A landscape with many valleys, sampled at points; each row gives a point and its height.
A ball rolls from a point to the lowest of its 2 nearest points, and stops where none of them is lower. Distance is the straight distance between rows; heights are no part of it.
q304 (h 45.1): [145 148 123 116 160 110 153 104 161 130 167  85 144 128  97 135 181 127
 130 138 115]
q924 (h 8.9): [132 159  92 116 118 124 126 110 143 115 150 156 116 132  78  97 111  97
 209 123 161]
q37 (h 21.0): [150 142 155 130  88 108 150 102 119 127 114  84 140 149 125 143  73 165
 101 154 129]
q151 (h 50.2): [135 129 127 148 200 106 128 163 134 164 106 102 145 116 167 133 160 136
 100 129 122]
q455 (h 40.8): [157 121 140 106 163 107 198 115 118 129 141  87 169 139 125 134 173 149
 103 141 115]
q311 (h 58.7): [111 141 105 122 166 116  53 176 186 122 136 127 104 167 163 160  99 165
 152  91 140]
q322 (h 75.1): [ 70 118  85 120 150 128  55 116 144 165 114 132 130 156 112 135  64  77
 182 132 124]
q391 (h 45.5): [160 122 144 135  98 155 179 148  98 103  89 134 157 104 162 115 160 178
 129 149 132]
q880 (h 60.4): [175 154 132 158  73 137 161 144 165 120 137 123 118 132  89 112 118 147
 112 158 131]
q905 (h 29.5): [137 129 142 105 114  95 155 115 106 144 107  85 147 139 161 157 112 172
 115 144 139]
q824 (h 62.2): [ 97  80 161 142 132  86 112 110  79 177 102  90 148  98 147 167 142  71
  90  96 113]
q736 (h 66.7): [ 79 131  68 110 110 144 107  87 100 146 134 193  87  81  99 137  99 100
 128  91 130]
q282 (h 13.7): [163 154 158 112  82 118 164  92 116  98 139 116 126 153 106 125  74 176
 143 156 135]
q113 (h 27.2): [150 142 144 121 148 149 135 189 135 113 123 109 129 106 165 117 159 151
  90 100 151]
q238 (h 68.9): [141 151 121 155 109 117  85 108 155 125 115 122 149 139  71  98  73  98
 129 119 159]
q118 (h 63.9): [ 99 122 131 113 114 111 122  87  88 157 131 136  78  66 160 144 125  88
 135 101 135]
q65 (h 29.4): [125 143 109 152 139 164 123 122 161 117  91 115 134  91 140 118 167 152
 125 162 101]
q53 (h 56.8): [149 126  75 133 149 153 134 192 185  85 115 130 129 146 111 134 177 190
 141 152  88]
q906 (h 26.1): [157 120 196  94 138 154 201 124  84 105 141 140 163 111 152 103 200  92
 102 113 119]
q531 (h 80.0): [105 147  95 110 172  71  48 146 154 137 110 122 120 126 118 150  65  70
 158  86 137]
q197 (h 38.2): [132 169 111  91 129 123 158 142 118 118 126  86 110 129 157 142  94 189
 137 156 132]
q73 (h 65.5): [153 141 142 101 102 169 160 128 154  77 167 107 134 131  79 117 163 137
  93 139  87]
q656 (h 42.3): [116  98  80 165 162 110  65 127 151 122 102 153 152 115 113 140 155 125
 125  73 155]
q902 (h 50.3): [ 87 169  81  93 134 134  91 109 113 120 127 120 101 109 135 134  86 125
 193 137 140]
q509 (h 53.6): [131 128 129 148 100 152 179 163 142 154 179 111  91 134 136 139 182 148
 110 152  92]
q235 (h 42.8): [147 109 196 141 103 126 159  94 112 130 145 135  87 111 160 130 154 148
 116 161 102]
q219 (h 22.2): [104 135  96 122 133 151  79  69 153 110 139 131 137 127  97 125 138 113
 156 128 117]
q819 (h 17.3): [141 150  95 159 132 113 115 142 186 148 143 141 132 140  98 127 160 119
 161 127 157]
q280 (h 57.0): [151 148 126 153  75 134 170 135 153 137 176 125  89 161 100 130 105 172
 119 173 130]
q774 (h 71.7): [110  84 157 139 107  99 135  81  86 129 130 176  53  70 160 144 111 115
 126 136 117]
q218 (h 56.2): [103 150  99 122 125 120  90 122 120 155 125 117 100  94 159 141 118 110
 146 117 144]
q162 (h 79.3): [111  98  99 151 131  89 141  95  80 182  99 157 130  70 121 150 123  92
 107 102 122]
q674 (h 54.0): [104 140  93 128 145 173 102 134 193 125 168 116 125 199  91 116 123 143
 143 165 105]
q18 (h 55.5): [120 138  91 125 143 148 120 156 171 108 181  85 133 190  99 147 100 182
 107 142 117]
q428 (h 64.3): [162 138 135 111  62 185 152 134 161  67 157 130 101 134  70 114 150 149
 126 158  72]
q198 (h 51.7): [ 86 143 123  98 162 173  67 163 173 138 143 111 125 210 116  94  57 124
 149 135 131]
q42 (h 63.0): [108  67 183  95 121  83 146  43  75 112 127 134 117 125 168 161 130 149
 125 131  98]
q914 (h 33.0): [144  92 224 138 130 133 197 109  67 138 118 155 186 167 176 118 161  98
  90 149 120]
q129 (h 76.5): [116  99 107 113 161  88 141 119  63 157  74 141 155  68 147 143 113  87
 105  84 146]
q732 (h 44.3): [144 121 158 145 176 113 171 169  95 164 107 102 172 158 166 129 155 139
  82 130 143]
q362 (h 4.2): [137 167 107 117 102 141 133 108 132  98 145 140 112 156  80  98  92 142
 201 156 140]
q576 (h 46.5): [123 178  93  94 134 139 117 135 152  97 133 124 108  99 144 117 115 151
 186 142 136]
q981 (h 45.2): [104 145 128 119 112 117  82 109 121 147 107  92 120 147 109 136  47 120
 162 149 112]
q328 (h 24.1): [ 94 124 152 133  95 117  91  55 108 131 162 121  98 176  81 134  78 114
 167 128 110]
q650 (h 56.9): [101  86 169  98 127 102 168  88  49 143 134 126 122 125 183 159 157 155
 147 130 122]
q558 (h 62.9): [156 126 115 129 113 164 150 178 151 102 156  92 145 157 117 134 145 179
  60 120 130]
q341 (h 47.7): [133 159 123 127 159 117 117 106 169 154 156  90 132 147 103 128 133 109
 116 134 114]
q586 (h 71.2): [107 106 103 134 102 128 147  74  90 130 138 203  81  61  98 135 136 116
 127  89 124]
q921 (h 41.7): [148 120 146 124  95 160 164 134 117  96 116 136 127 101 129 107 191 158
 132 143 106]
q603 (h 30.8): [113 126 147 133  76  81 108  78 106 153 159 128  95 138  94 153  77 103
 146 112 136]
q511 (h 71.5): [118 115 130 155 140 113 147 104  82 173 128 140 111  71 148 131 162  86
 130 111 141]
q964 (h 60.8): [140 109  90 105 125 170 175 194 147  76 168 101 132 137 108 144 171 174
  89 126  87]
q31 (h 81.2): [122  83 178 146 136 116 181 100  34 137 119 195 137 111 161 129 145  89
 123 129 136]
q971 (h 37.9): [112 133 139 120 111  83  84 136 130 137  80  66 137 127 120 163  57  94
 123 132 116]
q663 (h 77.7): [ 95 125  75 117 167  85  50 156 169 153 117 151 117 159 129 160  70  90
 187 107 148]
q915 (h 66.5): [159 177 115 141 148 123 105 145 184  99 117 128 157 149  73  96  80 120
 145 117 161]
q273 (h 49.7): [105 157 136 123 109 149  89 137 151 140 141  92 120 198 103 102  42 114
 145 141 126]
q619 (h 75.8): [ 95  80 139 118 105 117 126  62  69 134 121 194  66  55 131 141 111 109
  92 103 103]
q62 (h 73.0): [ 89 115  80 158 149 140  52 113 154 139  93 152 156 156  86 109  74  90
 171 133 132]
q110 (h 28.1): [123  99 133 137 118 116  89 107 106 133 122 112 155 111 137 145 160 132
  96  87 157]
q883 (h 29.6): [152 120 199  96 141 151 224 130  86 109 117 151 196 157 169 112 163 112
  88 147 101]
q951 (h 21.1): [150 141 116 147 106 148 124 155 202 148 162 126 117 145 104 113 179 123
 123 146 132]
q620 (h 71.0): [115 138 130 146 122 164  64 112 163 113 115 133 157 162  83  85  71  82
 144 125 148]
q995 (h 67.3): [113  99 139 102 167 117 153 144  37 130  71 151 178  86 194 132 118  97
 101  88 154]
q566 (h 39.8): [118 102 175 141 112 140 157  76  94 122  98 138 115  75 177 124 135 144
 121 161 107]
q755 (h 42.9): [102  92 110 135 155 140 123 134  53 129 123 141 136 100 155 131 194 139
 148  74 158]
q975 (h 52.6): [103  97 165 128  90  79 102  91  91 170 115  89 128 118 133 184 117 106
 113 113 112]
q440 (h 34.1): [122 139 137 152  92 160 119  87 125 114  88 134 124  71 152 119 133 147
 134 162 107]
q170 (h 58.4): [137 110 153 141 122 112 169 129  64 148  69 138 181 113 182 122 115 111
 110 121 164]
q801 (h 65.2): [155 163  97 130 150 155 113 175 205  83 119 149 143 164  90  81  83 127
 148 141 138]
q114 (h 50.0): [148 157 115 130 182 122 114 148 197 126 147  96 133 126 122 127 131 121
  84 127 113]
q996 (h 52.5): [156 139 126 153 195  95 113 174 187 153 127 108 128 134 144 142 151 136
 103  97 126]
q972 (h 51.6): [155 123 141 149 119 135 170 148  90 119  68 138 161  84 166  98 133 134
 115 123 176]
q105 (h 13.3): [146 161  67 135 132 115 125 145 178 116 126 163 118 123 103 108 138 108
 192 137 157]
q528 (h 77.4): [131  73 190 147 113  92 171  82  55 135 124 193  87  82 154 128 121 109
 111 121 135]
q517 (h 27.1): [ 94 114 124 131 114 134  87  34 114 107 141 161 111  95  83 137 120 113
 143 119 112]
q54 (h 57.1): [114 160 105  98 176 135  84 173 172 107 168  99 114 184 131 149  91 166
 120 113 118]
q281 (h 58.8): [162 113  71 117 121 156 163 215 163  95 144 132 114 143 106 132 192 168
 120 133  85]
q36 (h 49.9): [105  95 141 117 155 126 162 129  51 138 127 124 149 126 176 140 181 151
 151 114 140]
q621 (h 12.1): [150 114 149 182 126 139 146 145 117 160 115 129 141 111 131 106 193 125
 116 125 145]
q799 (h 52.7): [131 168 126 130  84 129 113 137 157 140 178 111  96 181 104 119  71 140
 134 160 141]
q850 (h 41.6): [111  95 155 132  66  53 110  94  92 164 123 113  99 111 114 176  65  82
 122 108 121]
q229 (h 32.8): [141 130 135 136  99 109 144  53 119 102 148 160 108 102  93 120 132 118
 161 130 127]
q970 (h 38.0): [144 110 197 139 144 121 177 145  65 165 122 120 189 181 172 133 151  95
  72 125 141]
q985 (h 33.9): [139 147 134 116 117 124 113 162 110 122 110 112 126 104 169 122 116 145
 109  92 186]
q947 (h 18.3): [145 147  94 108 143 156 117 200 215 120 174 138 105 139 121 123 173 132
 111 132 122]
q123 (h 36.6): [168 110 133 132 144 132 210 150 134 136 143 104 151 139 110 133 200 147
  88 151  93]
q381 (h 27.3): [114 180 111 119 153 135  61 165 174 130 121 112 114 141 145 123  61 113
 126 131 142]
q512 (h 27.0): [178  88 191 165  96 131 206 130  86 131 113 153 158 147 119 112 191 142
 116 144 132]
q632 (h 52.9): [102 132 100 114 176 153  78 140 189 125 143 127 140 211  90 100 103 134
 179 146 126]
q292 (h 55.1): [125 133  78 143 159 168 102 182 213 100 139 144 134 177 102 119 135 167
 146 165  95]
q194 (h 16.0): [124 154 114 115 146 159  78 186 224 111 152 154 114 156 129 117 135 121
 133 132 147]
q773 (h 43.9): [127 132 100 129 140  78  93 177 104 133  95 128 108  99 164 147  97 129
 125  75 182]
q134 (h 22.9): [137 176 106 142 109 143  88 176 181 124 119 143 105 111 149 113  94 134
 138 127 173]
q498 (h 25.5): [107 138 101 131 169 160  66  99 174 111 105 113 157  97 122 118 154 127
 128 131 114]
q565 (h 77.0): [105 103 187 122 160 121 157 107  33 153 127 154 153 112 179 144 163  68
 110 113 136]
q704 (h 30.9): [125 157 134 132 137 117  70 152 165 141 113  74 132 135 138 140  73 125
  97 125 120]
q199 (h 19.1): [ 89 142 117 124 130 155  85  68 150 131 154 141 125 150  97 100  99  85
 183 151 113]
q767 (h 19.0): [138 149  91 153 135 150  92 191 202 130 115 149 112 129 159 113 138 151
 136 143 149]
q551 (h 61.1): [ 72 122  55 108 142 111  62 130 120 155 123 165 103  87 111 150  85  99
 133  78 135]
q302 (h 19.5): [137 119 149 170 104 136 110 127 129 149 133 106 132 140 127 131 172 158
 103 123 141]
q948 (h 37.4): [145 133 160 118  98 132 141  81 124 108 156 122 117 100 121 133 163 137
 136 134 117]
q375 (h 62.8): [170 164 108 131  74 172 152 155 180  90 128 135 120 136  74  94 124 135
 139 171 103]
q370 (h 21.4): [144 131 169 109 158 154 162 171  83 105 118 122 168 113 163 102 187 118
  88 104 150]
q418 (h 20.4): [166 116 184 167 114 123 184 111 104 152  99 134 152 111 142 108 161 116
  93 142 127]
q705 (h 8.6): [144 151 142 112  99 143 152  96 124  84 161 120 118 176  70 107  97 162
 162 151 124]
q887 (h 53.1): [112 117  63 140 140  84  68 154 123 146  86 140 118  93 137 156  79 120
 139  82 159]
q607 (h 35.6): [ 90  97  91 140 139 120  86 120  98 138 131 135 136 102 133 146 177 136
 123  71 148]
q508 (h 67.2): [131  63 194  86 130  67 180  54  85 103 123 157 134 131 192 130 116 133
 110 148 108]
q591 (h 70.9): [ 98  83 173 107 151  91 144 109  47 185 110 107 158 117 178 155 143  76
 110 117 122]
q339 (h 48.5): [129 114 178 146 107 157 193 142  95 153 160 121  89 131 167 132 169 163
  96 163  90]
q461 (h 43.0): [144 164 100  89 136 133 148 165 140  89 127 110 116 127 136 127 135 191
 155 137 129]
q163 (h 64.1): [163 160  97 115 118 166 134 168 197  78 137 143 129 153  67  85 131 123
 170 142 116]
q908 (h 32.2): [182  88 152 136 106 146 233 167  90 127 135 127 157 155 115 117 192 145
 101 146  93]

For each start below, name the point where the ball stops.
q996: q621
q981: q194
q511: q362
q238: q273
q42: q621
q736: q370
q508: q621
q964: q273
q151: q370
q565: q199
q995: q199

Call two points neighbours if one is among the 2 nearest of the other. Go from one point of each pair to the other, from neighbour to neighbour, staying as low as possible. Name the highest point that can't be avoided.
q370 / q621: q996
q194 / q362: q951
q621 / q774: q619
